Points, in no order, along strands that fork, close into loops and pass close to each other.
Points whose rows are less than 40.1 apart are linked; no others are. Some points are linked to none.
Rere: [-37   6  43  -1  11 -35  -6 -51]
bobod: [-17  18 -52  -2 -31 -10 -84 -12]
gukaz: [ 56  28  15   9  25  50 -57 -21]
Fes: [-30  -9 -16  -4  -3 -34  55  32]
pavol: [-45 -14  -9   1 -17 -38  62  24]
Figab: [ -5 -42  -7  -2  -2  -5  58  31]
vifig: [-27 -15  -6 -12 -19  -6 -75 -27]
gon: [-49 -19   6 -18 -20 -23 -68 -27]
bisof: [  6  18 -60   7 -32   4 -86 -22]
sidu: [-15  20  32 -16  21 -13 -33 -22]
lufa: [-47   5 -24 -17 -29 -18 -73   8]
gat: [-45  24   6 -10   7 -59  42   4]
gof: [-48 -29   3  11 -29 -30  68  15]
fek: [  1 -25 -19 -11   5  -6  52  36]
kiv: [-23   8 -27 -13   4 -35  53  45]
kaz: [ -7 -51  17  12  -3   7  64  28]
kadur: [ -4   1 -33 -14   7 -15  52  53]
ver: [-53  34  30 -18  10 -34 -29  22]
bok: [ 51 -53 -10  -4  12  31  47   3]
Fod: [ 40 -68  39   8  15  39  61  -2]
fomu: [ 16  40 -44  -9   9  -5  37  68]
nizas: [ 29 -55  52  14  17  41  66  10]
zifub: [ 10  40  -1 -20  25 -17   8  -4]
rekon: [  7   9 -39 -12   8  -5  49  66]
vap: [ 49  26 -23 -11  29   6  20 -10]
bup: [-63 -20  20 -12 -19 -33 -59 -35]
fen: [ 34  40   6  -7  30  15 -21  -8]
Zinum: [-37   8 -38 -14 -32 -14 -80  -3]
Memel: [ 19  39  17  -5  23  12 -36   7]
zoze: [ 14 -52  66  18   4  26  80   5]
tida: [ 42 -63  12   8   8  33  54 -10]
gebi: [ 16  53  -9 -13  26  -7   5  22]
tilom: [-19   0  -6 -11 -14   7 -76  -8]
noneg: [ 48  44 -38   1  23  16  24  36]
tur: [ 29   7 -39  19 -21  36 -88 -15]
vore: [ 28   0 -13  -9  23 -12  32 -32]
ret: [ 16 -32  -4   5  -2 -13  51 -51]
lefo: [ 16   2  -2  -2  -5  31 -73 -11]
Betad: [ 39   4 -27 -12  24  -1  34 -11]
tizi: [ 58 -25 -28  -7  14  42  42  41]
paz: [-45 -40  24  18 -32 -14  71  28]
Ler: [-44  43   8 -15  14 -54  22  19]
Lutig: [ 60 -41 -20  -8  11  45  44  21]
lud: [-54   8   2 -15 -16 -19 -69  20]
semo: [-16 -39  10  15 -30 -10  63 -39]
zat: [  2  34   2  10   1  22 -68  31]
gelo: [ -3   8 -15  -3 -17  19 -80   1]
bim: [ 38  11  10  -8  31  -4   5 -53]
bak: [ 23 -18 -12  -3  13 -13  44 -49]
Labeb: [-12 -55  51  23 -29  18  74 -11]
fep: [ 25   9  12  -3   5  32 -66 -20]
Nad: [ -7  38 -10  24  -7  22 -70  50]
gali: [ -6  16  21 -10  22 -33  14 -42]
pazu: [-61  19  20   5 -12 -58  46 -31]
Kifu: [ -1 -49  63  23 -10  23  76   5]
lidef: [-60  19  21 -18  -3 -31 -51  26]
mivab: [ 65  19   4  23  17  61 -66 -16]
lilud: [-13   7  -8  -7   9 -37  45  -8]
pezir: [-30 -40  25  22 -54  -6  75 -34]
rasad: [ 16  36  12  -2  17  21 -53  15]
fufit: [ 54   6 -10  25  -3  58 -74 -17]
Butu: [ 54  21 -47   0  13  22  28  42]
gulis: [-16  29 -27  18 -26  13 -79  36]
Fubut: [-55  -2  51   0  -2 -32 -29 -52]
Rimaf: [-48  42  18 -16  19 -44  -4  19]
Tuk: [-14 -54  54  25 -44  20  74 -27]
ref: [-60 -16  46  -3 -11 -32 -44 -43]
Nug: [-10  20   6  -7  18 -36  26 -22]
Lusi: [ 42   3 -24  22 -11  51 -87 -17]
pirov: [ 59   1 -42  -1  12  30  36  46]
fivi: [  8   8 -38  10 -25  21 -87 -15]
zenof: [ 29  56 -27  -4  25   4  10  35]
gose: [44 39 -6 -8 33 12 -1 -8]
Gen: [-16   9  30  -1  18 -35  15 -60]
vese: [-14  24 -44  18 -32   8 -79  24]
Dilim: [-26 -44  30  11 -13  -2  69  37]
girur: [ 36  20  17  -1  18  37 -55 -18]
Midav: [  1 -45   7  17 -20  -7  59 -48]

A tip is a point with one link. Name the tips that can be reached along the links from each point below, in the order of the rows.
vap -> pezir, vese
Kifu -> zifub, Tuk
gof -> fomu
Rere -> gat, lilud

How many points has the smallest loop of links through each point below? Write - if it is on no loop.
fek -> 10
tilom -> -
tur -> 10
noneg -> -

A fork is a point with three links, a tip a point with one. Leave the first point through the second and follow the links. Name the first fork or tip that comes.
ver, Rimaf -> gat
pavol, gof -> kadur
bok, tida -> Tuk
tizi, pirov -> zifub
vap, Betad -> pezir
lidef, lud -> fivi

Name the points in between on the shortest way along the links from the first point to the second, in order.
mivab, bisof -> fufit > Lusi > tur > fivi
Zinum, ver -> lufa > lud > lidef
Kifu, Lutig -> zoze > nizas > Fod > tida > bok
Butu, gebi -> noneg > zenof
Fubut, Nug -> Rere > Gen > gali
